Each row is a point on a landscape with many valleys, with its height.
A ball rolls from a point to the lowest of its 2 nearest points, and stops where none of them is lower. Distance is the straight distance between rows; heights are no part of it.
gid: [115 130 126 128  92  62  95 104 100 101 143 103  90  71 113  97 114 113
  88 103]  height 176
gomub: [ 91 111  79 103 114  95 100  72  96  98 122 105 138 144 100  90  87 109
 116 103]  height 273
Kadud: [108 102 122 115 110  75 104 101  86  95 147  98  86  50  92 116 110 103
  70 114]  height 135
Ruku: [ 89  80  75  55  94 132 116  81 117  87  72  69  94 126  79  80  91 113
 116 111]  height 623
rog: [113  78 104 101  92  84  74 133  71  94 104 107 103  58  70 128  80  84
  56  88]  height 180
Vevap: [110  75 126  98 138 102 101 119 104  95 106 101 112 120  81 112 137  73
 116  91]  height 640
vopa: [ 85 108  67  80  91  90  99  93  84  75 116  97 112  96 122  97 139 124
  86 108]  height 243
kepe: [100  96 114 102 136  95 114  88 104 110  93 108 109 121  90  83  74  81
 122 107]  height 417
susag: [100 104 122 134 120 115 114  94 117 100 121 112 107 129  98  92  92  84
 113  99]  height 469
tetov: [ 80 111  74  84  90 116  90  98 113  81 111  63 109 100  90  87 129 146
 104  98]  height 592
mifed: [ 91  95 102 118  90  80  67 119  78  90 109 102 113  80  82 133 119 112
  74  83]  height 601
gomep: [112 106  98  60  67  75 137 109  85  88 102 104 100  96  95  85  90  73
 102 105]  height 239
detes: [ 94 119  72  84 127  84 104  57  85 107  99 111 129 130 104  92  70  81
 114 106]  height 325
mufe: [ 95 104  70 107  69 106  96 102  89 104 105 123 143 127 140  92  77 134
  77 100]  height 797
nizur: [ 90 111 116 113  92 120 115 104 115  82 110  86 127  78  92 104 104 139
  99  95]  height 116
Fozor: [128 101 122 143 112  98  91 100 101 110 111  97  69  89 117  88  90 104
  96 119]  height 271
Gud: [110 101 117 151 110  97  72 107  95  97 109 106  98  77 114 109 102 127
  84  97]  height 205
fideb: [ 98  99 126 101 107 119 116  81 128  85 114  71  81  78  91 103 130 117
 101 116]  height 178
gokuf: [119  98 136 114 111 100 117  86 118 103 112  87  61  76 110 100 119  98
  96 124]  height 217
figir: [102 113 131 106  72 115 129 113 115  94  71  93 110  98  76  97  74  88
 123  88]  height 328
Gik: [ 89  98 115 116  80 119 106 117  99  85  95  93 129  62  85 130  80 134
  82  94]  height 104
baf: [119 123 108 125  73  75 100 120  97 103 125 107 107  96 121  93  97 101
  93 108]  height 221
Puv: [ 87 115 104 118  83  90 104  82 114 115 127  84  80 100 119  90 117 119
 117 104]  height 91
sul: [118 105 102  87  75  68  98 115  75  95 108 111  95  86  85 103 112  82
  69  96]  height 279
boti: [108  98  79  86  90 109 120  75 104  85 125 100 116 134 104  79  91 130
 109 113]  height 199
gedu: [ 78  88  76  97  87 106  94 102 103  76  93  76 135 125  91  93 123 121
 113  90]  height 573
Lis: [112 116  96  67  92  89 136  96  97  67 128  87 102  67 111  93 124 115
  69 132]  height 136
tib: [ 95 121  75 127  95  76  75 105  82 123 104 124  96 122 131  95  78  86
 113 102]  height 745
Gera: [119 100 131 109 126  89 100 116 114 114 108 106  82 107  76 110 121  59
 111  90]  height 666
lali: [ 83 101 104 116 103 168 100  86 145  93  95 108  63 119  88 104 113 108
  93  94]  height 628
solu: [104  98 133 109  80 101  89 112 115 116  91  90  51  75  79 129 103  97
  97  93]  height 231
dugal: [108  63 109 112 144 101  70 113  88  85  91 106 113 112  98 112 133  88
 100  97]  height 594
lag: [ 79 132 104  90  85  87 110  76 112 124 101  76  98 120  86 111  66  75
 130  99]  height 292
bizug: [130  68 143  73 138 107 120 109 103  98  92 105 108  82  92 114 108  76
 108 102]  height 490
sodus: [121 110  81 116  99  67  61 118  81 140 104 125  71 113 109  88  83  66
 101 102]  height 719
Mogov: [124  75 101  57 103  61 104 124  84 109  82 116  99  90  75  94 100  61
 104  86]  height 412
zari: [108  93 101  67  72 100 125  95  93  74 100  92  90  75 100  89 102  99
  82 120]  height 177
Pufe: [ 96  81 117 112 125 156  85  81 121 108  80 111  58 108 102 101 103 106
 106 103]  height 602
giso: [ 91 104 114 141 120 111  90 119  98  89 125 108 130  77  99 129 101 143
  82  83]  height 134
zabe: [128 114  99 106  61  74  87 134  72  96 114 110 104  63  79 115  86  94
  53  79]  height 232
zaki: [128  72  75  82 134  97 116  92  85  93  69 130 126  90 105  68  70  90
 106 102]  height 584
pup: [ 86  78 114 108 104  94  94 122  89  71  86  88 124  85  70 122 119  94
  91  82]  height 575
Sut: [ 80  87  88  94 119 155 106  69 136 103  98 112  78 129  76  94  88 104
 113  98]  height 652
todod: [ 83  94 109  94 144 140 108 107 129 100 120  98  88 122  99 104 133  71
 102  77]  height 175
ziz: [115  79 112 109 112 117  90  89 107  84  91 102  95  91 111  93 100 116
  96 118]  height 341
Nulab: [ 97  73  97 105 124  91  69 110  93 114  67 114  95 110  96 110 119  70
 116  88]  height 525
Tifa: [104 125 110 103  97 105 112  87 126  95 131  80  91  73 113  84 117 145
 102 121]  height 140
luzot: [ 66 112  96  74  59  97 116  95 110 107  89  65  95 118  73 107  96  76
 126 102]  height 326
Feg: [130  80  88 116 139  97  82 117  84  92  73 124 121 102 111  74  74  98
 117 102]  height 509
ridov: [103 116 114 108  71 127 119  99 130  97  96  98 136  90 106 103  85 163
  90  87]  height 75
zib: [104  98 108  89 119 117 109  72 111 127 100  86  68 106 116  78  89 100
 127 127]  height 539
Vaso: [118 102 104 127  85 102  66 143  88 102  76 105  99  75  88 124  66  98
  90  86]  height 339
Ner: [100 130 106 114  87  64 111  82 100 129 136  91  86 114 125  86 100  83
 108 112]  height 156
fuda: [ 81 123  74  95  96 108  94 103  87  89 109 124 135  86 133 107 115 150
  63  98]  height 133
saraf: [ 92 103  86 115  92  78  84 122  61  88 113 117 114  79 124 126 110 124
  63  91]  height 621
vozi: [118  81 100 101 134  92 104  95 101  96 134  95 112 122 114  83 136 101
 100 107]  height 360
Pilo: [ 71  91  98  78  61  91 110 111 100  86  81  71 102  90  80 106 112  92
 112  86]  height 354
Lugi: [ 75  80  89  83 103 145 110  89 123  92  74  91  92 127  66  85 104 100
 119  92]  height 643
zafo: [104 106  67  85 121  88  99  71  91 119  74 119  97 112 121  83  59  77
 117 105]  height 403
pumem: [111 113  84 105  79  90 115 106  78  96 108 126 100 102 141  92 106 105
  81 124]  height 280
doful: [ 98 116 135 115  84 127 132 110 131  90  97  89  85  96  75 105 103  75
  97  87]  height 283
loba: [ 97 117  80  88  87 111 112  70  88 120  73 116  77 110 136  81  61  95
 115 111]  height 470
Fesi: [ 94  96  87  85  59 115 117 109 100  98  79  96 129 113 110  91  72 122
  97  95]  height 468
Rud: [ 92  79  92  86 114 130  87  77 119 107  92  82  64 113 107  92 119 108
 117 114]  height 568
gev: [ 91 102  90 121  94  81  60 110  92 138  83 110  47 109 111 102 103  75
 108  91]  height 691
tiz: [113  79  90  66  98  66  90 119  70  84  83 121  99  89  88 107 120  73
  71  92]  height 342
bon: [ 84  87 105 115  88  96  77 122  96 103  66 108  98 120  84 117 113  86
 121  70]  height 463
Reka: [ 96 110  96 107  85 110 113  74 111 130  94  89  81 120 113  86  65 108
 123 111]  height 511
lemo: [133  87 124  73 114  76 117 118  92  99 105 106 105  81  92  97 109  76
 111 107]  height 460
sop: [135  78  94 116 128 106  70 101  77  84  84 118 104  95 126  91  84 103
  84 115]  height 425
zave: [115 109 126 104 104  93 137 111 111 110  86 102 121  90  75  93  53  74
 129  98]  height 356
poni: [ 84  75  94  85 104 120  91 108  98  72  76  84 115 111  82 106 124  93
 114  92]  height 545
kib: [102 108  97 121  69 105  83 132  93 105  71 103 110  87 121 109  72 111
  92  88]  height 381
Nodev: [ 92  99 101  88 108  89 112  83  86  79 133  92  78  53 105 108 125 108
  79 125]  height 97
noso: [111  93  83  86 117  79 102  89  86  84 130  99 108  98 117  97 155  96
  84 127]  height 295
Bame: [ 65 107  96 109 108 114  80 106  95  88 118  98 137  73 116 119 108 159
  79  86]  height 74
Ripov: [ 68 108  60 110  97 112  80  96  82  93 111 114  98  94 138 105 128 141
  74 107]  height 189
vun: [118  93 133 124 102 107  84 121 108 103  83 104  82  82  81 112  86  89
 102 101]  height 284
gonom: [ 85 115  86 104  57  96 100 120  94 124  84 110 115 112 124 102  58 100
 100  93]  height 426
Nuv: [ 80  97  90  92  81  92  96 105  90 108  82 103 119 123  89  98  87  90
 125  86]  height 405
Sebi: [ 85 112  90 113  94  81 104 100  89 103 100  98 145 133 111  95  67  97
 113  92]  height 344
lurur: [112 113  70 126  88  95  84 120  80 104  99 127 126 127 138  85  74  99
  90 100]  height 771
rar: [ 88  96 101 110  80  87  75  92  98 119  85  98  53  93 117 111 127 101
 104 103]  height 665
logi: [107 111 103  73  90  84 142  87 101  96  94  96 121 102  86  84  64  84
 125 104]  height 304
Bov: [122  84 113 123 135 113 101  89 111  86 137 111 125 133  92  92 127 120
 109 106]  height 424
mup: [ 81  77  70  75  97 128  80  69 101 104  90  90  59 102 132  81 125 117
  91 116]  height 597
kotum: [ 82 113  72  87  69 115 103  77  93 103  93  98  71 103 132  86 103 114
  90 116]  height 622
Zezeg: [ 86  91 128 108 112 139 109 110 133  88 105  96  88  94  90 109 126  83
  92  84]  height 235
zime: [ 98  88 112 105  89  89  69 101  84 114  88  92  55  56  85 136  93  89
  67  96]  height 179
soza: [ 81 128 103 100 156  95 109  88 116 136  91 108 109 119  82 135  92  48
 116  78]  height 166
sudul: [ 72 105  98  87 151 122 111 102 120 112 106 103 104 128  81 115 110  50
 118  79]  height 114
dusa: [124 104 118 106 109  57  79 122  91 131 116 112  84 103  77  94 106  61
 102  86]  height 689
nom: [ 99  73  80  59  96 115 105 101  91  61  82  77 121  91  89 100 118 124
  91 101]  height 517
vipe: [ 91  95  69  67 100 114 118  91 114  84 107  58  91 117 100  73 115 125
 109 113]  height 605
bak: [117 126 120 120  98  83 117  89 102 109 135 107 108 119 125  77  79 108
 110 114]  height 220
dunu: [105  85  94  75  82 130 123  97 106  64  76  83 129 105  88  96  87 138
 102  95]  height 497
sedi: [ 80 101  83  79  69  86 102  86 102 114  96  88  65 103 112  91 130  88
 105 106]  height 644
dasi: [ 81 137  95  80 123  67 101  60 102 125  88  91 105 118  85 117  74  66
 125  94]  height 254
rufi: [125  91 116  94 101  75  62 128  80 114  87 101  73  69  73 108  93  73
  66  87]  height 89
tumo: [108 124  96  89 139  66 109  90 113 146  91 104 102  99  73 119  84  56
 123  81]  height 208
bav: [114 104  99 112  83 125 117  82 129  92 116 104 118 118  90  94  93 157
 112 104]  height 131

For each start below, name the point where the ball stops.
mufe: rufi
nom: rufi
Pilo: sudul
bizug: rufi
kepe: Nodev
Bov: Bame
Feg: Bame
dusa: gomub
